Points on a hilly landscape, in no order, each with its height.
A climber steps from a point to the highest of its 2 nearest points, and stops where none of them is higher. Distance is the straight distance between rows; heights are no part of it.
Memal height 3.34: -77	-7	5	-18	-29	-10	20	39	20	-64	14	64	-46	7	-36	21	35	32	25	63	-45	43	63	45	1	-32	-43	-20	-33	42	-54	-25	23	18	25	-52	-19	21	19	-14	9	-19	2	1	38	34	78	-15	9	-17	-21
Vip height 2.16: 37	46	-14	13	35	-35	0	7	1	-16	-11	44	1	-28	32	-33	-12	-54	-12	-19	16	-48	18	-26	-6	2	-18	-11	-11	30	-9	26	-14	13	23	3	2	6	-25	-28	-4	11	-17	6	30	-19	13	4	-7	-7	-15
legu height 3.39: 32	23	-24	25	-40	25	24	-24	47	-19	-46	28	27	9	42	-15	16	47	34	28	-40	-2	-36	8	6	1	43	-10	15	-43	32	13	-7	4	16	-3	-16	-24	-11	-28	-5	28	-2	0	43	31	15	43	-12	-27	22
rori height 3.07: 29	-1	-13	35	-12	31	-18	23	-25	41	-30	-37	-4	-14	20	-31	2	-1	11	-25	17	35	-7	-56	16	31	28	-20	4	-35	13	-25	-38	-62	-13	12	-28	-38	15	32	-37	-13	28	-19	-7	-27	-33	-38	38	-4	24
Zef height 4.86: 5	18	25	-27	-39	-14	48	9	-26	-56	-21	31	8	-21	4	15	26	-14	-27	13	-24	-31	44	5	4	-22	-11	-41	-32	26	-17	20	14	39	16	-15	16	-8	-1	-29	1	23	-8	-2	47	-1	35	3	4	-7	-30
varu height 2.71: -56	-29	6	-10	-35	-27	1	-32	60	94	8	-91	10	-28	-14	-47	-20	13	7	11	-26	96	-51	60	34	-4	39	9	65	-19	8	17	-61	19	5	-13	35	-21	46	33	26	-5	-4	2	-8	10	10	41	-60	-36	13
Sebe height 2.05: 36	-18	-25	20	-9	-31	-28	-32	49	52	-10	35	-30	19	-10	21	-53	-18	-49	-18	-62	7	-24	46	13	-3	-23	-7	-20	-60	52	6	49	43	-14	34	8	28	47	-57	0	30	-19	28	5	-12	-21	49	-32	-50	-32
begu height 1.74: 10	-23	-15	26	3	-50	-23	-29	45	42	-22	24	-39	49	-41	13	-46	-10	-52	-6	-53	-1	-4	56	29	13	20	9	-10	-59	59	33	52	12	-19	9	-26	6	83	-32	-26	9	17	24	-4	-15	-43	17	-28	-56	12
rofin height 3.96: -78	-8	-28	17	-20	-15	7	29	25	-26	17	70	-35	9	-29	-12	32	62	18	48	-41	12	53	60	-4	-10	-15	2	-9	25	-54	-58	4	1	2	-66	-34	16	23	-2	-1	-33	47	-11	25	31	15	13	5	-30	-6
vamaz height 1.12: 4	-13	8	-31	-33	-20	1	-17	26	-26	-4	19	-26	23	-6	33	-9	26	-35	44	-46	-48	-6	55	18	-4	9	5	-4	4	32	17	45	30	-41	1	-4	7	47	-2	-4	19	1	-5	7	-3	-14	-11	15	-51	0
tipu height 0.78: -32	-31	1	6	39	-10	26	-2	-77	-14	62	12	14	4	8	5	2	-20	19	-46	66	28	31	-11	-30	0	-47	11	-24	53	-70	-50	-12	-37	14	13	-4	7	5	50	0	-51	39	-5	-36	1	-12	-31	33	28	-37
kunug height 2.31: 26	21	7	-16	-23	-60	15	14	26	-78	8	67	-26	33	-24	29	-11	-38	-4	40	-26	-53	24	-13	24	-23	-17	-30	-2	69	11	52	42	18	-17	-1	-4	12	-4	-33	-19	-4	-9	23	5	-11	30	25	-8	-46	-2
pek height 3.04: -57	1	-11	17	-36	-9	-13	0	30	76	-4	-94	12	-23	-31	-29	-13	24	22	53	-8	53	-33	44	6	4	27	13	80	-47	12	-4	-59	-2	3	-11	27	-22	35	57	-5	-21	8	-40	-9	-4	6	35	-53	-23	33
nuva height 3.92: 62	43	-22	8	-13	15	11	-4	39	-46	-41	50	-1	25	21	-3	24	41	27	12	-21	-32	-5	2	12	-12	5	-29	-1	-15	-14	38	25	5	16	-35	-1	-11	-34	-19	8	34	-19	5	36	44	34	25	-5	6	22
Dure height 1.83: 48	27	-30	50	32	-5	-6	10	28	13	-53	0	-17	-26	30	-28	-15	-33	2	-12	9	-15	-1	-1	-6	20	15	-5	12	-9	6	16	-46	-13	10	-4	-8	-11	-1	-30	-39	11	-18	-2	21	5	-4	5	15	-23	0
Foma height 2.32: 19	12	5	48	19	35	8	-7	-57	38	0	-2	-18	-9	20	-10	50	-19	57	-48	-10	7	55	-73	14	-4	23	-5	-1	-13	-29	-2	-52	-15	-10	-39	-25	-41	-2	21	-21	31	43	-8	17	-20	-53	-56	5	22	25
fer height 3.14: 59	29	10	-38	-11	-56	27	13	-29	-8	-13	45	1	-22	-30	7	10	-18	-16	54	1	-52	6	-28	-23	-47	-53	-31	-12	58	24	36	10	46	16	21	12	53	-34	-50	23	22	-64	19	30	-23	29	44	-56	-11	-15
guter height 1.52: -58	14	30	13	-19	49	19	11	1	30	-29	-53	36	-39	34	-27	37	-3	5	-19	8	25	8	29	-3	-8	49	-6	-4	-53	-28	-20	-74	30	4	-16	32	-37	16	19	7	-21	11	-16	21	-8	17	0	26	11	-19
zibo height 4.18: -3	-1	-30	-4	-59	-5	-30	25	-10	59	-41	-60	-7	12	-5	-28	-21	12	15	30	10	1	-27	-28	18	14	-11	-18	48	-20	30	-28	-78	-60	-27	0	-51	-27	65	27	-68	-30	24	-19	8	-30	-35	-6	-21	-65	0
ker height 4.54: 31	24	-32	31	-6	48	4	-11	38	-75	-7	25	-22	44	2	15	11	65	50	0	5	2	0	3	6	-15	9	7	8	-23	-12	34	26	-13	16	-18	-7	-4	-43	-18	45	36	-17	11	5	64	34	22	5	45	37
ledos height 3.78: -27	0	-17	14	-32	-4	-53	35	-19	58	-46	-89	-4	-7	-37	-2	-26	26	-5	17	3	28	-25	-25	19	25	-1	-7	49	-48	32	-38	-45	-42	-39	0	-57	-13	42	36	-43	-40	45	-24	-19	-12	-30	-8	5	-34	17
Dofof height 1.77: -108	12	23	-16	-48	46	32	29	18	55	-5	-64	41	-25	25	-31	23	44	7	-1	-5	60	-18	36	7	-4	29	-6	4	-70	-40	-47	-53	32	8	-31	27	-37	35	27	31	-33	28	-10	2	6	5	0	-5	-1	-22
kobad height 4.16: -7	15	17	-29	-40	-16	14	17	-14	-38	-18	39	16	-14	-14	38	24	-16	-25	40	-15	-20	31	21	-24	-16	-25	-23	15	16	-26	45	-13	49	14	0	34	33	8	-21	9	17	-57	3	42	-5	64	16	-30	-22	-9
tal height 0.05: 45	6	-28	11	37	22	-37	-20	24	32	-27	0	23	-10	15	4	-44	-20	-23	-11	24	0	-31	28	-12	-3	10	5	0	-25	35	4	4	-5	10	34	16	10	-18	-17	26	21	-25	9	-18	-2	15	19	2	-3	-11
kodub height 3.13: -36	-1	17	-5	-7	49	-24	-19	26	-23	2	-35	26	0	-19	32	-33	34	-58	26	-50	26	-40	27	-8	-5	34	30	3	-45	55	-6	76	21	-2	7	12	32	22	-12	34	43	-26	-11	19	33	17	18	-10	17	-6
sim height 0.67: 7	-9	9	37	26	-3	22	-13	-56	-20	23	12	-13	-20	-44	-13	79	-36	32	-17	25	-28	57	-48	1	-33	-18	4	11	14	-41	44	-50	31	31	-30	-3	2	-43	6	24	10	-36	3	27	-29	25	-29	-22	63	14
Suse height 1.36: 47	32	-21	57	45	15	-19	-14	37	55	-64	-24	-29	-29	17	-13	1	-36	63	2	19	4	0	-36	-24	6	32	-19	19	-19	20	5	-54	-44	-2	27	-5	-12	-56	-31	4	14	-53	2	39	-48	4	-15	-7	7	28
Gab height 3.63: -55	-1	27	17	-30	64	-9	8	29	-25	-5	-42	21	-9	-9	25	-7	44	-17	26	-9	16	-28	11	-28	-19	26	24	13	-58	30	-5	27	-19	1	2	0	17	-7	25	45	12	-16	-9	-10	22	9	-20	5	46	3
Zupin height 2.81: 17	12	-46	37	-2	-4	-12	13	41	-48	-35	39	-7	26	-3	-4	-28	14	9	16	-15	-16	19	15	12	6	9	8	3	17	8	9	15	-20	-5	-46	-28	-28	10	-4	-31	-8	14	7	-7	33	-4	15	33	-31	26
mivi height 0.71: 3	-49	27	-23	-23	-30	-18	-9	30	64	0	-42	-28	-11	-10	22	0	-10	-27	39	-29	-27	-49	53	30	19	19	21	17	-43	27	18	-7	68	-36	23	19	17	53	6	-20	8	-16	0	-30	-23	-37	-28	6	-38	-28
vakev height 3.53: 21	-11	-19	4	-39	15	25	41	-11	35	-22	-17	13	-23	22	-42	5	-23	-5	-39	-5	-24	7	-38	30	25	11	-4	-28	-1	-10	-29	-20	-17	-11	16	-13	-33	32	11	-45	-23	50	-17	31	-35	-45	-23	43	-9	-2
luk height 0.08: -45	4	11	-6	6	41	38	24	-27	-63	7	61	-14	-11	0	4	40	9	10	-5	9	25	60	9	-21	-32	-24	4	-30	22	-64	-21	7	6	35	-50	1	2	7	-3	0	-11	6	-3	22	22	40	-13	21	22	-25
siral height 3.67: -19	-48	52	-12	-55	55	4	9	-18	-14	35	-14	9	2	44	39	37	29	8	-15	26	-8	-14	-26	11	-9	-6	19	-21	-26	16	-21	44	-23	-20	18	5	4	-11	38	13	17	23	-14	-40	10	-23	-40	38	53	-29
fiv height 1.42: -8	-30	-12	-8	-11	-46	4	2	35	-16	9	22	-49	60	-50	25	-40	-7	-35	11	-31	-38	6	68	38	14	15	2	-22	-11	32	34	53	26	-42	14	-20	9	77	-15	-23	-6	46	15	7	-24	-20	-8	20	-71	17
nez height 2.55: 24	53	-14	17	42	-34	9	7	-23	-53	20	66	-14	8	-6	-37	21	-19	9	-8	28	-9	24	-30	-3	-1	-30	-14	-17	34	-24	64	-4	21	53	-32	-6	8	-41	-40	-4	21	-23	14	14	12	49	19	-23	20	12
lif height 3.47: 13	1	8	-13	-22	1	50	2	-43	0	12	-4	19	-51	6	-19	46	-47	-8	-59	-9	-45	37	-65	17	-11	-6	-22	-52	10	-24	9	5	25	6	-11	1	-23	5	8	2	19	42	-6	46	-32	-22	-45	10	38	-22
doz height 0.87: 39	-18	23	21	26	25	-65	2	-19	53	-8	-61	1	-17	20	6	-14	-19	21	-19	41	31	-21	-29	-14	33	9	-7	12	-32	58	-3	-21	-43	-40	56	-12	-12	-38	20	-8	0	-14	-5	-47	-44	-14	-40	31	16	21
sove height 5.34: 38	20	-29	6	1	11	-13	-7	44	-47	-4	4	9	29	-7	37	-6	46	9	14	-2	-17	-23	3	-13	-31	-9	23	1	10	28	28	56	-25	-20	11	-4	5	-31	6	46	29	-37	-2	-5	46	24	31	-7	33	19
bogad height 1.04: 4	-8	-47	-17	51	-13	11	-2	1	-56	56	48	16	20	0	-19	-57	-28	-21	-22	27	-2	10	9	18	43	-19	0	-31	61	-14	-11	35	-33	23	-11	3	-13	2	-25	-18	-21	31	36	-20	18	3	5	22	-7	28
zot height 1.20: -16	-27	25	-28	15	2	-7	24	-66	39	39	-22	37	-15	22	-4	12	-63	-25	-59	67	-10	14	-36	-17	10	-25	-8	-27	21	-39	7	-38	2	7	39	25	-13	-6	22	-14	-33	35	-3	-20	-48	-5	-30	34	18	-21
Belu height 2.47: 9	22	-25	6	-20	-20	14	14	35	-70	-22	57	-8	20	1	1	-5	-8	17	21	-28	-38	45	7	20	-15	-10	-20	9	28	-10	38	30	16	6	-49	-16	-13	1	-24	-40	-16	21	1	31	22	17	12	24	-50	26
buse height 0.35: -4	3	0	-5	-12	-2	-15	-12	61	92	-69	-34	-13	-43	0	1	-42	-49	16	1	-7	20	-36	53	-3	11	15	16	24	-33	30	-19	-23	40	-10	46	43	1	3	0	-18	-13	-25	3	14	-3	-4	16	-22	-40	-22
Pobe height 0.90: -20	-43	18	-24	-16	-41	-10	-17	17	22	13	-21	-39	33	-36	31	-11	20	-41	38	-40	-44	-24	57	22	-7	16	28	15	-28	9	22	10	27	-38	0	-13	40	56	25	-3	4	6	-16	-34	-9	-40	-29	5	-48	-14
nutok height 1.30: 39	0	-41	-34	50	-49	0	-9	26	-19	38	36	18	40	-14	7	-51	-17	-49	-31	18	-15	-35	13	-5	17	-33	0	-8	65	19	-4	44	-24	-6	7	-4	17	11	-37	-2	-23	13	46	-27	18	1	35	-9	-33	-1
dubi height 4.41: 78	5	0	-55	32	-16	-6	-8	10	-20	23	8	15	25	25	21	18	29	-3	12	24	-48	-52	0	-13	-8	-36	17	5	36	46	-16	37	2	-46	36	0	26	-38	-11	14	12	-33	23	-39	21	-37	21	-23	9	-29
fedo height 2.94: 47	-2	8	-39	-16	-26	22	-3	-21	-60	13	38	1	-3	2	15	35	-13	4	1	13	-63	20	-46	20	-16	-50	-4	-3	70	-1	18	24	1	-10	19	-20	6	-37	20	-11	-5	-23	-6	4	-4	-13	-23	1	20	-20
zir height 1.96: -14	6	19	37	44	46	3	-3	-65	7	13	7	-21	-7	29	9	22	-14	38	-47	16	14	61	-23	-3	-8	30	12	-2	-22	-46	-23	-48	0	-5	-43	9	-28	-26	14	4	25	26	-7	-30	-4	-10	-39	26	36	7
Potam height 2.68: 53	2	14	-47	-8	-67	12	18	-11	-44	13	47	-12	19	-15	12	0	-40	-17	32	-2	-59	-2	-39	7	-22	-51	-20	2	91	21	19	28	26	-14	15	-6	34	-21	-23	-7	-11	-39	12	-2	-27	5	19	-22	-19	-25
tet height 4.58: 49	-8	-9	-32	-12	0	13	-22	26	-66	24	-11	-7	50	10	39	-23	42	-11	15	-5	-46	-34	-1	-10	-9	-14	36	-7	48	45	-3	69	-15	-39	12	-7	7	-28	20	10	9	-23	3	-23	37	-9	3	9	22	-7
miga height 3.40: 69	-8	26	-39	-11	-14	-5	14	-17	12	3	11	-13	-26	43	-9	44	-23	-3	-5	17	-79	-8	-57	8	1	-31	-5	-14	29	18	0	21	8	-38	30	-14	-8	-47	2	-13	13	-28	-20	5	-40	-33	-19	10	24	-32
Gazir height 3.64: 25	19	40	-58	-35	-14	19	23	-38	-45	-14	41	20	-5	-32	43	33	-10	-20	59	11	-24	2	-7	-28	-34	-43	-33	5	44	-17	53	6	23	6	16	25	48	-13	-34	33	34	-87	18	32	-6	55	25	-62	3	-9
Lir height 1.28: -16	6	42	26	3	29	-14	-18	3	50	-45	-58	10	-45	41	-18	25	-41	39	-31	20	13	13	17	-17	10	39	-17	-10	-31	-1	5	-78	30	-9	14	54	-38	-34	0	13	-1	0	-6	7	-23	20	-6	12	29	7
sala height 0.21: 19	-25	-8	-21	-1	-2	-42	-1	25	65	-38	-21	-6	-31	-5	13	-41	-46	-29	-10	13	-8	-32	52	-6	23	-9	14	21	-19	30	-14	-9	37	-9	45	33	22	11	-4	-15	10	-6	2	-18	-18	0	5	9	-16	-28
Geni height 5.43: 70	43	11	-71	59	-49	1	-2	-10	18	30	46	-1	10	32	-41	29	-26	5	-9	19	-55	-18	-38	-15	-12	-31	-16	11	42	19	-5	14	-2	-3	36	-22	25	-59	-41	30	5	-30	31	-18	-35	-50	-6	-63	10	5
nilav height 4.11: -3	23	14	13	-24	-2	36	0	-21	1	-15	6	20	-46	18	-24	47	-15	-11	-13	-19	-32	27	-18	1	-19	-6	-34	-35	11	-25	5	-37	30	20	-8	10	-27	6	-21	-6	11	7	-13	64	-15	-1	-16	16	4	-36
Gove height 1.59: 24	-28	-6	-73	25	-63	39	2	-12	-45	57	56	27	31	-30	14	-26	-41	-49	14	4	4	-38	3	-6	19	-13	-22	-27	97	13	1	26	3	6	18	14	37	2	-45	-24	-37	36	38	-22	-9	12	40	-8	-40	-23
fiz height 0.28: -40	-18	27	2	11	15	41	3	-57	-50	36	25	-1	0	-12	12	44	-8	45	-22	32	29	54	-32	-19	-44	-34	-9	-19	41	-65	-29	-18	5	36	-17	-7	8	-9	39	19	-16	-8	-1	-1	11	20	-35	-1	59	-41
Pese height 2.36: 15	-18	-8	11	-12	1	-55	-44	37	59	-3	20	-6	18	-25	34	-26	17	-52	5	-74	18	-13	40	-12	-4	-33	-20	-9	-64	47	4	68	45	-26	30	40	26	40	-52	49	59	-61	24	-2	22	2	55	-44	-42	-29
Litu height 4.23: -51	-28	56	-15	-49	64	9	15	14	-49	28	-13	8	-5	26	43	17	63	10	6	0	1	-10	-14	-22	-26	5	14	-2	-30	12	-23	42	-27	-13	19	3	24	-20	20	37	26	0	8	-5	19	-4	-68	14	66	-18
Mig height 1.06: 25	-6	40	18	6	11	-37	-18	21	63	-59	-76	-2	-46	20	-17	-6	-30	43	-14	33	48	-23	16	-21	23	33	-11	-3	-36	59	-15	-33	-6	-25	50	36	-11	-27	9	2	-14	-7	-3	-29	-41	24	-19	16	20	15
tiv height 5.23: -86	-1	7	55	4	48	-12	27	-2	18	-11	-5	-26	-7	-27	-11	-8	94	0	11	3	45	3	40	-50	0	15	41	-2	-32	-31	-56	-10	-34	-1	-56	-23	9	16	26	32	-11	10	-37	-15	26	-4	12	2	50	9
natog height 2.69: -17	-13	18	-7	-7	16	-37	-52	42	30	-7	-16	17	7	-32	51	-21	7	-72	21	-84	39	-44	43	3	-3	6	1	7	-68	39	21	53	42	-19	11	37	31	44	-23	39	77	-45	19	8	14	15	27	-26	-21	-7
vob height 0.98: -33	-37	24	-35	29	3	27	-12	-64	-14	58	2	50	2	19	3	23	-28	-22	-39	64	7	10	4	-33	-5	-16	-10	-20	45	-49	-30	-40	1	37	25	29	3	-19	21	14	-42	26	2	-31	-2	16	-24	18	30	-29
Nem height 4.61: -72	4	12	55	25	32	-28	8	-4	22	-22	-46	3	-2	-51	18	-32	43	-17	17	-9	43	1	33	-45	0	29	45	25	-59	-10	-36	15	-18	34	-48	-25	17	16	30	20	-11	3	-42	4	43	9	39	-6	49	20
sep height 3.38: -71	-5	-14	26	-37	-4	-35	16	-26	62	-24	-82	3	-10	-43	-3	-19	59	16	63	3	21	-22	-1	0	3	12	11	71	-48	4	-39	-37	-44	-18	-28	-13	-11	15	49	-16	-27	25	-54	-29	-7	-27	20	-33	-20	32
rov height 4.04: -22	-16	-23	6	-61	-3	36	46	-23	13	-14	12	12	-5	8	-32	11	1	19	-25	-12	-26	38	-21	31	-9	1	-10	-17	15	-43	-34	-4	-19	-19	-32	-17	-27	51	21	-52	-34	85	-32	19	-20	-45	-5	31	-22	-2
dev height 2.19: 13	33	-13	-13	26	-72	4	4	-42	-42	35	69	39	6	-18	-18	3	-28	-16	18	14	22	14	-38	-26	11	-5	-26	-24	71	-14	46	3	30	69	-28	13	30	-36	-50	-5	11	-25	26	12	12	70	39	-33	-3	-23
Turat height 0.69: 51	-17	0	4	47	8	-40	-12	-48	11	33	-26	21	13	48	8	-10	-19	-3	-44	50	-3	-21	-36	-5	36	9	3	-4	3	24	-17	-16	-51	-4	50	-8	-13	-35	11	-7	6	0	6	-46	-24	-38	-41	23	13	14
naku height 3.62: -9	4	2	28	-1	10	-43	-6	9	-5	-29	-62	-16	12	-38	19	-59	35	-32	20	-42	14	-17	6	11	5	18	43	11	-6	55	-27	47	-15	-8	9	-42	3	30	28	-17	-21	17	-27	-11	20	-26	33	22	14	32
lem height 3.91: 59	-38	7	-56	10	-6	-17	22	-29	7	41	10	-2	1	46	-6	3	-21	-18	-31	35	-59	-32	-35	14	44	-29	15	-10	37	18	-6	31	-15	-38	40	-6	-2	-20	-11	-27	-3	6	11	-13	-39	-42	-19	10	11	-14
godo height 2.95: 28	-25	25	-44	-49	32	37	-5	-41	-10	14	18	8	-24	31	7	45	-21	2	-50	5	-41	30	-59	33	2	-5	-19	-50	10	-35	-11	50	-5	-13	11	1	-23	3	20	-24	7	55	-8	21	-36	-24	-34	30	25	-13
meba height 2.85: -66	3	-9	-9	-21	-12	11	43	-3	-56	4	49	-21	16	-50	45	24	11	18	56	-21	36	30	35	-30	-18	-36	12	-3	12	-74	44	-11	35	36	-39	-5	51	22	0	11	-20	-22	-12	33	27	75	2	3	-26	-9
pemut height 2.08: -97	-14	43	-59	-55	3	15	25	35	71	18	-103	30	-8	9	-20	-11	37	-31	23	-32	51	-30	29	33	11	28	7	24	-68	-26	-7	-31	40	-24	-22	41	-17	41	35	35	-16	13	-24	-31	-1	-8	-21	6	-18	-9
Luf height 3.99: 23	6	-30	-21	24	-4	28	-18	39	-80	34	13	-5	47	0	8	-23	22	7	-7	22	-30	2	-10	13	1	-22	10	-20	58	13	-9	80	-30	-7	6	0	-21	-46	15	1	-22	-9	17	-25	56	-13	2	6	21	18
nolo height 3.15: 13	-42	26	-12	-37	37	3	13	-32	15	6	-2	2	-6	30	6	13	14	6	-42	15	-10	18	-43	22	13	-4	5	-51	-11	-18	-30	47	-31	-20	17	-7	-9	4	52	-27	-5	55	-23	-12	-19	-27	-36	56	26	-1
Deg height 4.79: -59	-19	-28	-28	-69	-29	41	45	-23	41	4	-5	-4	17	-4	-14	-16	25	-12	-2	-36	-9	21	31	40	2	10	-3	-17	-17	-63	-33	-32	18	-12	2	2	-31	84	2	-35	-43	86	-26	28	-43	-38	-14	28	-54	-9
fena height 1.58: 43	27	-32	44	50	-3	-17	20	42	70	-69	-11	-46	-27	27	-34	-31	-48	36	-20	4	18	-21	-32	-22	26	18	-8	12	-22	15	-1	-62	-39	12	-7	-22	-21	-24	-48	-21	8	-52	38	36	-20	2	-5	-13	-32	11
zeko height 1.68: -18	-8	27	26	27	30	-13	9	-51	-1	32	-18	3	0	26	26	14	1	38	-40	41	13	15	-28	-15	-1	13	0	10	-17	-19	-13	-39	-39	-14	14	11	-4	-26	51	17	5	23	-15	-49	4	-13	-45	44	46	9
zet height 0.16: 50	18	-38	34	79	25	-36	-39	9	-6	17	-9	20	16	20	7	-36	4	-12	-31	28	21	-34	-4	-27	10	23	10	14	-14	28	12	6	-39	16	27	4	5	-46	-17	31	32	-37	29	-38	27	9	24	-21	22	34
zolo height 4.07: -52	-6	23	31	5	30	-48	4	-4	16	-13	-78	16	-21	-54	13	-61	18	-47	0	-3	33	-9	14	-13	16	29	27	9	-23	34	-19	23	-9	3	5	-18	11	30	45	8	-11	11	-40	-25	18	1	23	20	41	8
Guvo height 0.82: -10	-1	-23	-6	61	5	19	-10	-36	-51	64	24	8	26	17	-23	-22	-20	-9	-38	56	17	19	-6	-7	29	-11	3	-29	40	-58	-32	4	-35	43	-5	8	-21	-5	2	-5	-17	41	17	-26	11	-24	-19	24	14	0
zop height 1.44: -27	-22	29	4	-6	8	-25	26	-34	18	-3	-41	38	-16	30	12	1	-17	3	-25	54	-7	18	3	-12	-3	-23	15	-2	-8	-16	-11	-25	-13	-21	23	23	-13	-4	49	-2	-35	24	-43	-24	-11	0	-29	42	24	-15
mibo height 0.48: -39	2	21	20	9	13	25	14	-60	-18	-2	11	3	-29	-28	-7	64	-30	24	-32	28	-5	60	-25	-20	-47	-23	16	-12	-5	-69	16	-45	33	23	-38	-2	10	-12	25	12	-13	-12	-27	20	-19	39	-17	5	47	-17
bana height 3.23: 9	14	-31	59	20	20	-34	8	23	-26	-43	-24	-11	19	-40	1	-45	47	-10	23	-20	19	-2	-8	-7	-1	27	42	8	-5	37	-3	25	-36	8	-45	-53	-3	23	13	-15	-12	11	-13	-9	35	-17	31	19	-6	55
vopob height 4.52: -83	4	-34	44	-4	19	10	34	11	-14	-7	42	-37	15	-31	-5	18	84	9	37	-16	21	28	62	-39	-5	-15	26	5	-13	-51	-48	-7	-18	0	-79	-34	17	25	8	18	-14	25	-28	5	52	22	16	-5	11	10
firuk height 1.13: 48	25	2	23	39	17	-12	-15	-8	27	-21	3	-19	-15	30	-7	28	-33	49	-23	18	-30	4	-25	-12	-5	26	-12	14	-18	0	28	-42	-18	1	26	10	-13	-66	-24	29	26	-29	-20	15	-28	-1	-15	2	43	26
riz height 0.89: 28	9	6	20	33	19	9	-28	-28	-46	10	26	-2	11	3	8	52	-21	38	-10	29	-28	25	-12	-18	-19	-10	-5	24	6	-33	42	-26	2	25	6	15	11	-54	-14	46	26	-42	5	23	-11	24	-5	-24	60	20
giti height 2.99: -4	18	-32	35	-41	29	11	-54	65	22	-31	-23	34	-28	20	-21	-10	36	6	41	-59	36	-51	22	18	5	48	7	33	-54	46	9	-1	12	25	13	-21	2	28	-15	-6	23	-1	10	22	27	5	67	-13	-31	17
butov height 2.67: -26	0	-17	25	-37	12	0	-78	70	65	-25	-56	20	-47	-13	-29	-15	19	4	19	-43	81	-65	34	16	3	41	13	51	-42	34	8	-24	12	21	32	-7	8	21	-6	-18	5	-24	16	20	13	-6	69	-46	-44	17
buru height 2.66: 36	21	-2	39	27	30	9	4	-30	-5	-15	-7	-16	9	33	-36	18	3	35	-33	8	14	29	-68	29	9	36	-16	-17	-25	2	-24	-35	-54	-3	-47	-40	-52	-5	12	-34	7	28	9	0	-12	-57	-54	20	3	38
lobop height 2.96: -8	30	-27	20	31	-18	21	1	1	-76	41	74	-37	30	-30	-33	14	-3	53	-4	19	35	35	-23	-13	8	-39	4	-24	58	-60	44	19	7	52	-54	-14	8	-43	-24	-21	-19	-14	8	-12	47	57	18	-3	13	5
tid height 0.51: -2	-24	6	6	-21	-23	-14	-33	64	109	-43	-22	-44	-20	-22	18	-34	-17	-9	14	-47	32	-40	58	32	3	23	17	28	-50	48	7	-4	55	-11	33	27	7	41	-6	-20	8	-29	10	-3	-10	-38	20	-27	-55	-21
remif height 0.32: 53	38	-28	25	83	17	-29	-32	-28	-14	23	12	-5	32	49	2	-19	5	28	-27	17	5	-5	-20	8	12	45	3	30	-10	17	6	-20	-33	7	29	12	-23	-57	-20	22	30	-18	35	-27	-2	-18	-11	-22	17	44
lovab height 3.44: -6	6	-36	4	12	-19	19	-10	31	-88	29	39	-25	36	-18	0	-17	4	35	20	12	4	31	11	4	-12	-52	-2	-23	60	-24	-1	49	-24	13	-27	-4	-4	-29	1	-1	-23	-10	16	5	55	41	16	13	-3	1
ter height 0.50: 15	17	-8	-4	84	3	-8	-41	-35	-19	51	24	19	44	52	-14	-4	-8	9	-47	26	-8	-19	-28	11	37	18	-11	14	31	-4	-19	-16	-35	4	28	11	-19	-37	3	9	8	8	41	-28	-13	-39	-42	-16	6	39
pulu height 4.60: 59	-4	26	-88	32	-25	34	-10	-33	-11	52	36	26	8	21	-31	37	-24	-28	-14	37	-62	-11	-43	9	24	-24	-14	-18	53	14	-11	37	4	-12	35	9	3	-42	-42	5	-11	-11	25	-7	-29	-46	-5	-27	3	-13
rarun height 2.40: -64	-27	44	-46	-33	-21	-17	-14	55	93	-6	-113	6	-37	-29	-30	-20	7	-12	21	-47	68	-46	51	24	12	41	13	48	-44	13	16	-24	50	-32	-15	46	0	51	43	33	-10	9	-6	-22	-2	4	-7	-32	-13	-1
Som height 1.89: -6	15	0	-36	24	-77	35	15	-32	-57	44	63	37	20	-30	-6	-13	-43	-33	13	9	16	19	-20	-6	13	-4	-36	-36	85	-3	18	21	8	65	-7	7	33	-1	-51	-18	-27	18	24	-3	-5	48	25	-2	-30	-23

For each start below, name the point where the climber stops.
riz => sove
Guvo => sove
kunug => Geni
guter => zibo
remif => zibo
buse => Litu
zot => Deg
Belu => tiv
butov => sove
nez => sove
begu => Litu

Write out the way that a climber takes from each point below.
zet => remif > ter > Turat > doz > Mig > Lir > guter > Dofof > pemut > rarun > varu > pek > sep > ledos > zibo
tal => sala > buse > tid > mivi > Pobe > vamaz > fiv > begu > Sebe > Pese > natog > kodub > Gab > Litu
luk => mibo > sim > riz > firuk > Suse > fena > Dure > Vip > nez > lobop > lovab > Luf > tet > sove
fiz => mibo > sim > riz > firuk > Suse > fena > Dure > Vip > nez > lobop > lovab > Luf > tet > sove
vob => zot > zop > zeko > zir > Foma > buru > rori > vakev > rov > Deg
